Points on a hilly landscape, in no order, each with its height.
A climber steps from a point to the highest of its 2 nearest points, and stops where none of them is higher. Distance is the straight distance between rows; heights are no part of it.
(278) h=233: [169 184 138 161 157 112 113 141 110 111  93  91 115 130 140 153 108 147
  88 106 151 129  72 122  96 108 121 108 140 128 175 170 122 139 155 160
 127 137 155]
(516) h=545: [127 155 103 104 124 127 185 170 111 116 128 205 114 114 140 156 152 101
 132 157 140 193  84 169 113 118 157 147 180 130 148  74 104 143 183 116
 126 119  83]
(291) h=628: [138  87 115 176 136 143  92  86 117 150 102 143 158 136 102 121  86 176
 108 112 114 117 138 135 128 187  82 118 148 126 125 178 146 148 111 117
 137 142 182]
(111) h=493: [ 85 180 166 126 118 118 163 192 121  98 115 126 151 112 127 142 137 128
 103 130 138 119  76 197 100 127 167 177 116 175 124 115 125 186 198 124
 122 102  91]
(229) h=118: [132 157 126 147  96 158 178 114 140 118 134 123 115 104 164 138 144 142
 148 164  72 105 153  85 140 132  80 171 147 152 122 125 136 124 149  85
 184 144 108]
(1351) h=635: [ 93 171 190 127 145 137 133 130 146 114 138  86 120 166 133 119 161 113
  97 126 158  75 102 113 116 102 141 137 103 139 126 121 173 133 113  84
 118 131  94]
(1394) h=554: [124 144 157  87 120 118 100 172 159 136 118  99 122 157 120  91 170  63
  82 115 151  82 159 144 138  76 208 159  75 133 125  81 113  81  77 167
 165  91 153]
(1511) h=139: [121 162 153 141 123 162 127 117 140 138 130 168 100 112 150 138  91 154
 118 158  95 129 136  84 129 120  75 154 168 153 138 120 131 111 144 101
 146 146 131]
(1191) h=387: [126 128  83 121 166 115 123 102 125 155 112 200 176 146  89 128  87 171
 165 144 135 207 150 167 111 174 123 108 174 131 109 126 108 122 156 143
 109 113 131]
(171) h=40: [127 162  85 146 116  87 159 135 147 126 148 100 116 111 138 106 112 165
 139 159 106 150 120 109 107  86  86 121 103 140 121 132 135 114 184 153
 117 126 121]
(1548) h=265: [187 147 147 117 141 181 147 114 113 128 115 105 111 124 168 148 135  83
 106 139 112 106  99  87 115 136 157 111 119 130 194 152 130  80 150 104
 100 170 139]
(136) h=429: [116 105 138 153 163 161  95  91 118 160 134 125 145  94 101  83  95 176
  66 103 110 105 152  50 134 178  87 121 175 120 155 188 198 154  84  81
  96 145 184]
(115) h=478: [152 134  92 107 145 180 142 132 116 116 111 106 126 147 159 136 145 128
 144 115 175 126 145  63 123  84 153 104 152 124 198 139 130 102 110 132
 109 107 107]
(896) h=577: [198  70 166 108 122 148  61  86 129 169 100  59 120 143  93 119 115  99
  89  71  88  64 177  87 138 133 121 109  97 108 113 130 142 119  44 109
 197 139 189]
(184) h=385: [105  87 118 131  95  93 145 141 138 140 159  88  98 135 122  89 186 114
 129 100 159  61 138 133 150  70 141 145 116 120 115 126 147 100  66 142
 150 112 121]
(545) h=414: [101 117 110 128 102 123 156 176 121  89  82  90 156 147 130 144 137 119
 136 116 120 140 143 148 109 168 132 140 108 141 131 129 132 179 149  97
 139 108 143]
(346) h=352: [124  77 114 130 111 102 138  80 142 156 187 103 101 125 106  75 137 120
 148 114 105  90 154  86 163  91 104 136 135 122  98 131 139  76  66 128
 132 146 126]
(452) h=363: [122 110 157 145 145 128  92 102 125 165 193 211  91 102  88 105  78 151
 124 136 134 131 143 113 156 130  58 145 167 128 141 142 144 117 109 129
  79 132 152]
(1136) h=377: [113 118  95 130 181 202 138 119 145 136  92 130  82 153 130 130 105  89
 118  89 160 166 128 129 124 158 126 101 124 141 136 114 124 108 129 167
  71 134 173]
(316) h=161: [178 165 151 120 117 152 145 123 117 118 142  91 164  88 163 146 185 151
 176 150 136 101 139 112 149 105 151 147  98 125 157 174 120 146 107 137
 139 110  47]
(710) h=740: [134 156  62 198 147 156 160 115 134 127  95 171 147 131 135 131  94 242
 158 155 111 164 101 130  89 164  87  95 162 111  73 147 149 193 199 139
 162 146 102]
(439) h=563: [120 110 145 104 138 108  88 149 124 115 146 156 110 159 114 148 104 116
 124 139 146 145 160 146 127 108 107 141 122 133 120  88 132 130 126 162
 126  96 140]
(582) h=284: [177 114 132 131 130 190 100 119  96 124 115 147 131 118 163 184 104 140
 111 138 124 123 116  94 126 122 128 112 147 130 198 157 110 117 146 120
 106 147 124]
(1181) h=501: [101  99 145 135 147 117  96  81 127 175 157 172 151 134  89 114  92 120
 146 118 111 140 159 127 147 159 142 102 174 123 112 128 108  68  82 120
  91 137 161]
(321) h=551: [128 184  45 137 120  84 204 193 134  87  99  79 142 111 195 126 195 118
 126 138 171 134  99 132 121 107 161 111 138  84 146 122 116 122 175 164
 145 128 116]
(1494) h=661: [187  90 164 118 154 140  90  70 145 161 131  43 146 122  68  91 112 126
 142  95  80  62 175  78 117 144  97 129  86 142 117 170 161 131  50 102
 170 127 163]
(408) h=287: [112 145  99 178  57  87 174 113 128 134 175 164 119 113 152 113 142 170
 225 141 129 110 139  99 139  90 105 133 139 119  82 159 133 104 148 143
 135 127  97]
(113) h=650: [103 143 115  84 125  75 174 187 132 114 167 139 139 130 119  85 163  77
 121 136 154 122 115 201 132  99 194 144 103 155 133  70 112 108 157 155
 102  99 130]
(1082) h=400: [ 95  94 108 151 111 101 123  98 134 139 185 211  91 124 108 120  82 176
 139 147 125 147 127 118 152 120  46 127 157 130  81  96 156 119 156 138
 106 149 134]
(1417) h=678: [102 133 142 114  85  95 170 158 112 111 193 161 101 118 130 110 174 123
 163 162 134  95 117 184 145  78 159 142  75 149 125  91 127  87 169 159
 106 136 124]
(1360) h=181: [177 170 135 153  93 133 137 104 129 151 112  96 154 104 157 145 136 144
 167 125 114 132 113  86 125 128 104 165 130 130 137 202 120 165 129 126
 149 110  56]
(612) h=586: [160  81 146 125 119 125  70  86 125 134 133 133 118 156 147 162 113 110
  94 142 122 112 169 117 162 124 103 132 131  89 112 106 100  85  88 143
 164 148 142]
(1217) h=520: [122 174 130  88 128 125 176 188 112 103 131 157 153 105 139 153 168 116
 110 152 173 156  74 202 104 106 185 155 136 139 145  87 114 168 195 142
 117  99  55]
(508) h=448: [ 76 127 162 148 128  98  56 103 168 159 173 157  90 152 100  93  74  88
  93 101 116 130 126 100 133 127  97 139 153 117  88 119 145  92  98 136
 113 137 183]
(80) h=578: [139 164 172  74 128 127  84 191 165 133  86  56 161 131 140 115 177  70
  70  99 155 107 138 160 143 103 220 160  33 140 106  93 102 116  87 206
 185 100 140]
(127) h=481: [141  84  64  94 104 127 141 154  95 104 121 181 157 130 144 160 144 139
 195 147 179 171 171 109 154 100 155 117 154 120 151  98 103 108 128 156
 110 103  97]
(634) h=725: [100 120 182 131  93 146 144 148 107 104 163 153  96 114 138 141 143 129
 147 167 107  73 115 167 132 117 127 155  72 158 134 106 128 129 156 113
 115 139 113]
(227) h=206: [151 180 131 138 144 187 150 180  99  97  75 185 121 107 128 213 107 157
 152 143 130 159  77 163  80 126 135 100 140 151 146 104 118 162 199 146
 146 131 120]
(933) h=424: [135  82 170 131 109 110  88 128 111 129 144  87 128 129  96 117 151 133
 140 100 142  49 158 131 146  95 128 141 114 109 133 154 118 150  42 116
 155 102 120]
(718) h=607: [112  87  79 100 130  89 120 154 150 130  93 110 134 162 118 129 140  89
 131 114 159 186 143 160 126 151 140  96  95  97  74  91 123 128 112 156
 130 103 144]
(305) h=124: [184  82 129  66 136 124 103 118 134 150 128 131 134 122 117 123 166  86
 161 133 139 145 175 108 159 106 182 139  99 107 164 108  91 102  55 130
 129 100  86]
(741) h=320: [145 120 125 123 117 118 150  91 145 157 146  87 119 128 131 104 147 101
 152 133 109 128 129  83 122 116 133 131 107 118 119 167 145  94  99 107
 112 136  92]
(1247) h=497: [ 91 162 136 134 135  93  97 120 176 143 157 143  72 148 126  99  66  93
  79 132 107 170  88 103 113 132  92 153 133 125 101 106 149 112 165 124
 100 140 148]
(795) h=643: [124  81 112  82 144 100 124 137 137 132 131 102 142 154 114 131 144  92
 111 131 152 169 132 141 137 127 166  83  98 101 108  93 144 135  84 105
 103 109  85]
(491) h=408: [125 118 135 157 150 200 138  83 150 149 127 153  79 142 123 136 115  90
 141  90 161 126 130 105 141 156  87 138 160 129 127 125 138  94  99 137
 108 145 161]
(446) h=518: [136 155 128  80 132 140 102 149 141  96  53  84 166 174 163 193 141 115
 129 122 179 166 163  90 128 144 121 121  78 113 116 114 137 175 131 144
 161  95 106]
(766) h=561: [167 151 146 107 128 126  83 116 138 118  42  68 155 189 142 151 116 132
 108 106 128 136 172  81 116 155  98 112 108 122 132 124 138 162 123 112
 181 110 162]
(1421) h=503: [121 123  74 111 111 148 171 145 115 105 124 108 151 123 180 153 167 129
 157 139 180 147 140 110 149  97 163 110 119 118 149 129 121 112 139 159
 112 110  83]
(720) h=174: [139 147 163 132 104 145 117 156  96 119 137 205 117  99 141 185 133 162
 134 176 107 127  93 160 119  90 139 144 147 131 158 118  99 138 178 116
 130 135  79]
(946) h=335: [119 133 169 151 160 197 120  84 119 149 135  89 137 109 142 142  95 164
  97 109 114  82 147  85 140 134  97 130 159 160 149 173 145 121 110 124
 106 143 132]
(1172) h=626: [ 82 132 147  82 121  68 122 177 136 115 154 102 169 126  99  96 180  92
 117 128 145 114 137 212 136 118 208 123  61 131  96  85 115 121 114 168
 133  89 138]
(255) h=706: [121 119 120 195 133 127 152  83 104 121 148 136 122 142 133  95 126 182
 155 122 111 132  81 154 110 183  84 102 159 102  91 194 151 167 113  95
 119 173 113]
(878) h=235: [108 102 161 138 126 160 105 115 110 137 127 169 158 116 111 151  99 158
 161 122 121 143 140 163 138 161 123 156 157 153 133 158 110 184 116 106
  95  90  87]
(950) h=447: [152 117 128 112 141 175 123 110 143 145 123 119  94 157 137 133 140  81
 119  91 171 123 147  84 146 106 139 135 145 115 148 112 117  79  78 159
 124 122 136]
(1459) h=133: [194 123 120  65 102 152 108 129 118 107 127 127 170 104 166 166 178  95
 176 147 168 134 164  67 172  95 165 154  86  92 189 126  96 102  96 136
 145 113  90]
(90) h=250: [187 191 135 152 144 142 166 123 118 112  97  68 127 115 164 138 158 117
 118 124 127 111  73 107  93 120 143 110 115 124 181 183 127 127 163 113
 130 166 123]
(1422) h=412: [147 148 121 127 128 120 145 137 151 115 115  93  96 140 163 129 147  49
  92 128 107 143  95 160 119 141 138 142  89 128 126 101 101 103 155 165
 142 155 168]
(1000) h=697: [141  77 104 138  81  58 160 117  93 116 169 179 135 122 129 112 133 164
 161 142 110 104 167 129 156 101 159 114 165 119 133 117 101  62 116 131
 106 163 145]
(493) h=342: [128 162 156 165 128 169 144 139 109 121 102 122  96 106 152 150  97 134
  78 140  73  97  59 116  96 150 102 108 114 144 145 156 143 152 198  82
 114 193 162]
(886) h=145: [210 127 149  92 113 183 116  87 123 128 126  94 143 104 173 168 151 111
 157 143 132 103 162  56 158 108 113 156  80 110 167 155 111 126 117 125
 155 123  69]
(557) h=482: [168 164 196 148 139 150  96  72 125 148 153 133 119 124 133 136 118 142
 143 131 130  87 119  89 150 127  71 152 155 118 110 181 135 131  91  93
 149 148  73]
(888) h=190: [158 138 144 161 113 166 150 157  87 110 124 192 100 104 134 171 125 172
 157 167  86 136  74 160  98 128 111  96 127 127 144 127 127 136 182 116
 142 165 137]
(1060) h=58: [102 221 128 151 101 114 173 168 158 125 105  98 119  91 165 161 158 136
 159 141 144 135  57 120 101 112 137 132  72 108  99 145 132 150 207 156
 124 124  75]
(731) h=396: [124 102 169 138 167 157  42 106 128 157 126 127 121 127 101 134  71 146
  76  87 149  94 153  89 141 133  93  99 129 121 132 163 164 121  71 143
  94 127 183]
(978) h=49: [106 206 114 145 108 113 183 142 161 136 123 100  78 110 162 115 130 107
 134 151 117 136  83  88  99  94 111 141  99 132 128 128 136 119 193 117
 124 141 106]
(492) h=321: [ 17 105 123 162 103 112 141 123 109 102 188 158 134 121  97 100 111 125
 151 115 100 112 117 177 130 133 136 139 176 157 114 124 130 131 154 108
 107 127 157]
(457) h=440: [115 136 127 154 145 205 137 108 127 135 121 206  90 143 106 157 116 135
 187 125 166 145 148 136 133 155  61 129 163 150 117 107 134 131 134 151
 134 125 146]
(330) h=655: [197  71 172 103 132 124  72  89 108 143 144 107 130 114 140 158 150 118
  98 129 115  74 135 108 173  94 138 142 147  73 172 155  83 125  69 121
 149 126  90]
(1408) h=611: [223 139 117 119 158 143  88  74 136 142  58  80 164 160 125 126 110 151
 121 102 135 143 163  61 130 143  83 105 103 116 175 164 148 156 121 129
 166 119 156]
(593) h=267: [160 120  62 153  80 132 188 119 137 134 149 183 116  95 141 124 132 192
 211 157 116 148 160  99 141 102  79 141 132 135 119 131 126 121 154 147
 148 130  86]
(428) h=450: [153 152  65 152 143 148 155 127 146 131  89 155 112 140 137 134 106 164
 170 138 160 181 130  91 102 131  83 112 146 117 138 130 139 145 169 142
 129 119 117]
(826) h=436: [139 137 137 120  97  87 159 164 140 126 149  90 118 114 154 105 167  73
  76 143 111 119  76 184 127 113 166 155  95 134 142 138 107 104 156 129
 121 139 116]
(182) h=530: [153  54 136 106 119 106  47 120 135 145 121 102 117 159 109 126 114 103
  93 119 101 102 190 115 156 109 139 102  82 102  95  91 121 110  45 119
 181 133 174]
(1536) h=318: [ 74 112 156 112 168 128 117 107 139 116 153 107 173 121  74  86 111 129
 135 130  83 128 157 164 140 155 140 137 106 190 130 126 129 148 102 106
 115 104 132]
(1009) h=148: [153 119 146 110 110 127 133 149 110 116 143  81 157  97 140 129 199 141
 164 125 171  77 152 151 155  82 158 145  63 132 145 156 120 132  78 180
 139  91  90]
(926) h=603: [199  69 134 103 118 114  96 100 104 163 131  85 140 105 124 130 186 108
 125  95 137  78 127  92 151  80 199 105 135  53 150 159  97 102  26 112
 156 131  99]
(895) h=220: [179 202 118 140 145 115 139 161 107  82  90 123 126 126 147 175 127 146
  99 155 136 156  81 170  91 115 121 113 132 134 157 126 119 145 201 160
 154 141 140]
(463) h=292: [ 74 121 176  84 158 126 101 126 116 133 156 146 154 122  77 136 122 136
 166 127 116 128 171 203 161 134 160 158 126 181 114 113  87 147 118 155
 107  65 108]
(433) h=717: [127 105 142 162 150  89  86  80 137 141 150 116 134 135  69  74 105 141
 119 118  91 119 122 126 112 168  98 109 135 119 111 168 150 126  83  97
 133 152 175]
(1029) h=361: [ 95 127  42 128 174 146 167 119 138 122 104 150 147 149 107 122  87 171
 130 133 139 190 143 169 110 168 100 121 171 147  91 109 117 141 180 162
 126 119 151]
(1607) h=116: [164  81 112  75 131  81 100 103 140 157 133 160 152 137  93 123 130 114
 173 148 121 191 184 144 157 129 173 121 109 111 120 104  71  89  83 152
 119 104 115]
(627) h=674: [195 111 107 136 127 121  99 101 118 142 108  70 163 138 128 110 118 179
 141 113 130 115 168  73 122 108 104 116 129 114 165 197 138 145  92 129
 145 105 109]
(1480) h=560: [118 119 129 101 169 122 134 146 130 106 137 139  98 155 138 117 123  89
  60 142 122 135 128 123 126 144 137 100 145 128 157  68 158 102 124  83
 108 171 174]
(1116) h=689: [131 113 164 105 156 109 110 118 122 143 155 110 122 151 120 105 167 110
  97 128 162 101 102 116 135  89 162  90 117  90 127 128 154 112  65  84
 103 140  87]
(325) h=351: [ 84 106 109 144  76  96 141 131 124 137 144 178 128 131 112 117 116 133
 174 115 116 150 146 149 135 139 112 155 172 141 120 121 122 125 139 121
 119  94 136]
(189) h=523: [132 166 150 106 144 129 127 142 161 140  92  47 146 144 122 102 169  82
 100  96 156  94 129 126 109  99 192 145 107 143 141 134 127 108  72 146
 152 101 117]
(1138) h=555: [ 81  85 103 170 157 187 112  86 136 152 132 202 149 107  81 100  68 175
 110 130 110 145 136 139 131 220  70 138 167 136 118 148 159 150 139 119
 104 163 199]
(1192) h=645: [157  79 107 131  89  78 104 104 107 124 146 177 120 135 148 154 115 146
 135 156 134 126 154 115 172  95 101 120 150  94 116 104  90  71 117 154
 136 155 137]
(902) h=562: [150 152 207 128 125 133  97 100 128 127 118  97  98 153 137 146 134 112
  91 113 135  75 118  84 130 123  85 160 123 124 136 142 160 149  94  80
 153 141 110]
(1448) h=474: [106 110  59 126 121 141 173 150 128 113 116 166  94 135 159 152 110 137
 126 138 143 160 141 119 128 125 115 119 167 141 125  62 118  97 180 152
 114 143 142]
(621) h=627: [ 75 117 120  67  74  85 144 189 133 117 161 165 127 125 135 121 179  92
 157 123 169 126 157 193 147 100 171 190  95 146 117  59 121 134 159 182
 123  62 126]
(1185) h=837: [102 108 132 190 122  93 107  72 117 143 172 169 129 135  81  86 121 142
 176 115 112 124  91 164 124 166 102 113 154  98  90 190 142 124 102 107
 109 151 158]
(5) h=541: [ 68  95 100 130 126  65 110 131 145 152 144 151 149 143  83  85  90  78
 134 100 111 168 142 161 127 145 166  94 151 127  99 109 109  72 113 138
 101 126 190]
(1619) h=496: [168 120  65 160 132 138 180  94 106 121 138  91 132 124 180 126 152 166
 153 135 134 124 112  82 136 113 147  74 151  88 137 170 132  88 135 145
 105 172 101]
(456) h=597: [176  96 186  88 120  90  81 114 138 135 124  98 127 117 136 147 188  86
  83 142 111  99 125 147 171 117 149 183 116  93 153 118  77 151  64 112
 170 119  87]
(414) h=601: [117 168 152  81 145 108 114 163 144 121 110  63 190 121 145 140 154  85
  84 126 135 141 134 182 135 136 188 128  54 154  99 107 103 121 124 177
 146 112 128]
(120) h=79: [147 185 141 153  66 143 162 133 119 121 145 144 119  94 189 163 174 167
 175 178 124 107  95  93 133  81 115 151 120 110 108 155 124 135 148 119
 177 151  50]
(459) h=341: [129 139  51 120 189 156 156 118 150 129  57  86 159 148 124 108  82 141
 103 108 133 181 141 138 110 171 108 101 133 165 126 131 115 141 175 164
 122 118 165]
(1552) h=288: [ 55 137 157 181 113 136 133 116 105 128 173 153 121 111 122 111 109 151
 122 131  96  96  95 122 116 139 124 129 190 144 122 172 152 125 135  75
  89 160 138]
(1395) h=460: [ 85 178 164 124 116 129 173 167 163 117 137  87 135 124 133  94 155  61
  97 125 122 106  74 191 116 132 172 178  78 174 130 114 127 149 169 125
 117 120 121]
(694) h=428: [ 71 123 199 143 165 149  50 123 148 131 123  92 123 150  81 108  76 121
  73  71 149  80 138  89 120 113 116 120 108 166 116 132 175 150  72 131
 119 113 174]
(544) h=357: [142 107 135 108 153 155 129 138 142 125 125 117 128 138 111 120 107  80
 130 117 124 153 133 147 117 148 157 104  74 155 153 130 115 111 124 155
  88 114 164]
(1184) h=365: [117 101 158 127 172 163  79 106 102 137 109  96 164 141 124 152 100 179
 100 110 142  96 175 119 142 124 123 113 158 146 149 151 119 134  69 136
 119 106 137]
(724) h=522: [117 130 101 101 109 117 107 168 115 101 101 169 118 170 133 184  97 121
 154 147 163 171 148 153 102 146 115 126 103 119  85  76 127 135 176 168
 130 109 143]
(809) h=462: [ 75 109 172 133 152  88  55  80 142 185 194 188 121 129  52  73  97 107
 137 101 109 131 142 152 151 129 138 118 150 115  94 115 114  86  73 143
 116 114 175]
(510) h=473: [129 120  86  88 125 107 113 166 167 162  73  31 151 125 125 102 172  62
  79  73 144 142 148 113 120  96 211  81  61 112 101  98 120 122  64 150
 177 111 140]
(1177) h=573: [ 81  87  87 104 154  91 137 168 134 115 124 112 155 158  84  91 118  57
 118  93 136 170 128 218 114 161 174  91 120 134  70  80 104 128 119 148
 110 118 186]
(837) h=492: [149 130 135  80 117 109 113 161 153 152  78  38 177 116 113 105 196  80
 131  87 145 118 160 114 125 127 214 114  58 113 133 137 123 147  46 108
 173  91 107]
(186) h=656: [134 118 101 188 146 126 138  93 123 120 115 117 158 143 124 134 108 220
 147 129 127 147  97 140 113 163  83 103 115 117  89 170 161 202 147 124
 119 141  88]
(22) h=559: [191  95 133 121 121 108 122 113 105 139 104  51 156 126 138 113 173 121
 101  80 116 101 109 109 133 120 180 107 146  93 161 191 127 157  57  89
 149 127  92]
(1279) h=430: [162 127 107 157 178 134 119  64 154 152 111 111 125 153 124 116  91 138
  92 137 104 151 105 129 120 186  98  88 118 107 103 146 127  91 146 146
 122 190 193]
(1544) h=653: [108 114 187 133 110 147 113 107 133 121 174 153  96 124 121 124 104 106
 145 168  84  95 140 105 130 145 113 148  84 142 134 116 142  94 126  77
 108 164 144]
(747) h=486: [126 149 103 129 161 167 132 148 125  94  79 171  87 157 112 162  95 148
 171 130 173 166 136 131  90 152  83 111 127 134 122  92 144 153 173 161
 122 109 152]
(1065) h=506: [ 77 108  81 157 158 138 144 124 113 118 142 187 139 106  96  83  85 180
  88 144 103 164 117 135 123 185  80 106 204 141 122 118 173 157 154  92
 103 164 189]
(480) h=266: [ 78 100 149  94 155 145  98 116  96 118 156 181 152 116  92 167  92 183
 166 143 115 146 164 211 150 148 114 161 155 176  90 104 103 185 155 151
 119  78  90]
(1609) h=388: [158 126  80 137 137 141 144 115 150 110  78  86 106 147 158 145 102  97
  76 133  90 166 112 151 117 185 103 126  97 124 122  92 111 141 190 143
 159 161 181]
(723) h=784: [205  96 130 140 138 156 110  58 126 166 116  56 149 147 124 106 112 151
 149  97  95  81 163  43 114 158  90 107 125 104 127 198 177 132  95  96
 151 150 140]
(604) h=510: [133 132  87 142 119 153 184 135 116 110 111 200 103 120 158 159 142 137
 137 145 134 174 106 125 132 119 122 126 217 118 136  87 121 123 162 105
 133 158 102]
(858) h=339: [116 107 146 111 168 130 120 134 136 131 141  99 142 136  57  60 121  92
 147 107 103 130 158 144 113 139 162 104  85 166 146 120 137 109  79 120
 108 114 179]
(988) h=67: [119 198 142 139  72 130 186 161 140 114 147 128 104  93 170 143 191 130
 186 159 148  90  96 133 123  92 125 162  63 128 114 131 134 116 174 160
 145 134  90]
(1476) h=580: [108 177  52 161 121 128 217 191 120  74  75 101 104 121 176 151 155 171
 156 133 147 124 107 124  94 121 135 106 141 110 132 115 130 175 202 138
 164 124 123]
(1111) h=316: [ 80 141 122 179  68  99 172 122 139 141 167 196  71 117 120  99 127 132
 194 121 119 128 103 100 130 115  92 152 170 130  99 140 141 111 155  89
 110 141 127]
(436) h=590: [ 88 138 132 151 110 137 144 123 136 124 149 152  99 112 124 123  90 120
 154 164  78 138  89 116 104 148 106 120  83 140 100 128 152 122 193  91
  94 169 137]
(1531) h=526: [124 123 102  94 168 141 150 168 113  92 113 156 124 145 116 119 112 113
  93 143 123 172 141 162 115 157 126 122 172 162 162  81 118 148 149  95
 117 124 158]
(434) h=516: [153 122 153 134 137 118 116 119 123 122  68  33 162 147 127 143 151 142
  95  59 145  87 126 107 126 126 149 107 115 137 137 168 137 179  71 124
 157 108 116]
(3) h=466: [ 86 133 115 161 166 152 120 104 124 143 164 180 126  76  98  68 109 181
  64 147 107 142 136  66 145 188  63 125 197 118 134 148 202 138 116  79
  75 172 193]
(1294) h=417: [153 154  78 113 130 137 133 130 132 144 101 178 161 115 130 160 104 162
 168 151 135 215 140 138 122 131 113 146 170 142 128 128  99 141 172 155
 136  83  80]
(1041) h=527: [150 162  66 139 101 107 177 137 130 111 133  96 127 107 201 139 191 136
 154 136 165 131  95  81 131  80 154 121 134  76 150 156 125 103 154 160
 128 142  75]
(1405) h=669: [125 135  69 165 116 155 162 169  96  85  95 166 135 118 132 169  96 222
 181 163 114 147 127 147  83 141  97  86 127 126  95 119 152 186 210 142
 159 126 124]
(345) h=205: [170 135 133 160 114 148 115 104 117 151 116 151 156 104 141 137  97 177
 144 138  87 155 116 114 118 152 119 147 170 137 149 197 114 176 134  88
 134 117  71]
(1202) h=472: [102 115 177 156 136 128 102 110 122 119 123  57 144 145  90 107 127 151
 120  67 141  63 129 113 124 122 124 120 124 148 126 171 167 165  59 106
 136 116 141]
(877) h=602: [116 118 134  73  97 112 113 186 121  98 123 139 136 132 145 152 147 126
 138 142 163 125 169 155 154  96 137 179 104 146 132  88 105 141 136 173
 149  67 108]
(689) h=598: [114 114 160 114 153 127 122 106 123 125 167 142  80 142 128 103 128 119
 105 145 114 113 123  93 136 136  98  96 114 111 130 110 162  87 101  77
  95 188 157]
(1232) h=654: [110  77 135 109  80  73 137 164  92 110 157 180 149 126 135 141 149 137
 143 149 117  94 171 162 156  93 184 151 149 133 154  96  94  88 135 119
 107 116 128]
(214) h=490: [ 80 133 129 134 179 130 114 140 127 104 125 149 115 135  90 100  97 141
  79 116 130 154 129 150 111 160  92 126 190 156 143 106 164 154 133 110
 112 128 195]
(534) h=576: [149 121 123  87 103 109 135 173 128 115 150 207  71 132 146 141 141  83
 105 149 138 173 111 167 141 116 142 186 157 128 144  55 102 128 167 152
 128 118 109]
(192) h=461: [118 140  77 167 163 136 162  83 131 136 149 122 131 131 153 116 110 175
 121 144 113 140 119 110 120 153 111  80 171 110 105 151 140  86 151 126
 102 180 144]
(749) h=458: [106 145 108  99 140  92 130 195 160 137  79  45 155 160 117 104 130  45
  93  91 158 137 129 129  95 120 203  79  74 106 115 106 125 127 110 117
 129 112 151]
(228) h=158: [140 154 155 121 133 171 127 141 115 136 136 218  98  99 113 157 103 160
 110 160 101 160 121 140 121 123  93 154 188 167 171  92 113 150 159 113
 137 126 115]
(73) h=613: [104  93 148 100 104  77 116 144 114 126 186 205  87 128 122 127 121  95
 112 148 102 132 130 177 155 109 149 167 150 138 142  66 100 109 152 124
  97 124 127]
(306) h=114: [175 121 137  90 159 132 114 111 112 111 143 155 137 124 123 155 153 133
 146 153 133 151 140 145 146 120 149 117 124 113 174 115  99 135  96 117
 111 125  75]
(234) h=366: [122 152 113 158 135 133 153 135 137 119  92 107 125 117 144 147  81 110
  80 135  77 159  65 161  99 177 121 117 123 150 112 126 114 151 212 115
 119 159 155]
(955) h=413: [142 129 196 158 144 151  80  66 121 177 181 166 112  99  96 118  98 140
 159 110 129  83 147 104 157 125  77 154 177 125 125 183 115 110  72 129
 111 130 124]
(975) h=96: [156 159 172 139  77 139 145 110 118 138 159 145  99  93 165 136 157 132
 146 160  98  69 114 101 139  87 107 185 143 135 135 154 103 107 137  95
 171 144  83]
(494) h=442: [ 98 136 123 115 139 122 159 192 140 101  77  56 157 167 144 141 121  68
  77 100 158 136 105 157 101 156 174  94  98 132 114 108 133 166 162 105
 115 119 139]
(1261) h=307: [111 142 167 166 121 168 115 110  91 144 150 139 131 110 160 149  98 160
 105 133 112  89  96 104 120 118 140 108 158 135 153 193 134 101 135 111
  77 156 111]
(1596) h=383: [108  86  86 144 100 117 153 148 121 108 113 120 127 153 122 107 120 124
 165 106 136 129 155 120 106 142 134 115 145 129 135 126 137 123 118 108
 121 109 169]
(1574) h=542: [ 51 141 154 146 135 124 113 138 148 111 155 133  99 120 116 102  82 113
  72 138 100 144  66 119 106 151  89 125 126 139 105 124 178 156 182  66
  82 163 147]
(522) h=438: [102  91  75 138 130 126 124 128 131 131 148 194  82 139 120 146  67 153
 103 130 150 176 116 151 124 131  75 127 160 125  87  79 145 128 195 176
  95 132 148]
(378) h=556: [136 147 197  88 120  85  82 149 154 151 120 107 151 121 128 139 200  82
 100 123 152 116 120 172 161 116 184 184  97 103 118 111  91 146  65 151
 167  89  80]
(793) h=519: [103 136 162  91  82  74 133 145 166 159 139  88 144 115 132  81 216  57
 120 118 132  97 127 132 142 115 179 189  92 106 115 124 126 120  71 103
 164  99  84]
(1227) h=618: [103 180  76 164 107 109 180 190 110  76  88 111 154 109 149 160 122 183
 148 145 115 138  93 172  78 158 120 104 131 134  83 128 127 184 212 135
 171 123 134]

For each start below, name the point where the climber stops.
(408) => (113)
(988) => (330)
(90) => (330)
(492) => (113)
(1191) => (113)
(950) => (710)

Call two points neighbours if one is among the 2 nearest of the other. Go from one point of each pair to the other, from neighbour to neighbour, staying as high as possible. Name the lowest point that can't be avoided.
(634) and (710) => (214)
(1185) and (710) => (186)
(634) and (1116) => (508)
(1000) and (723) => (182)
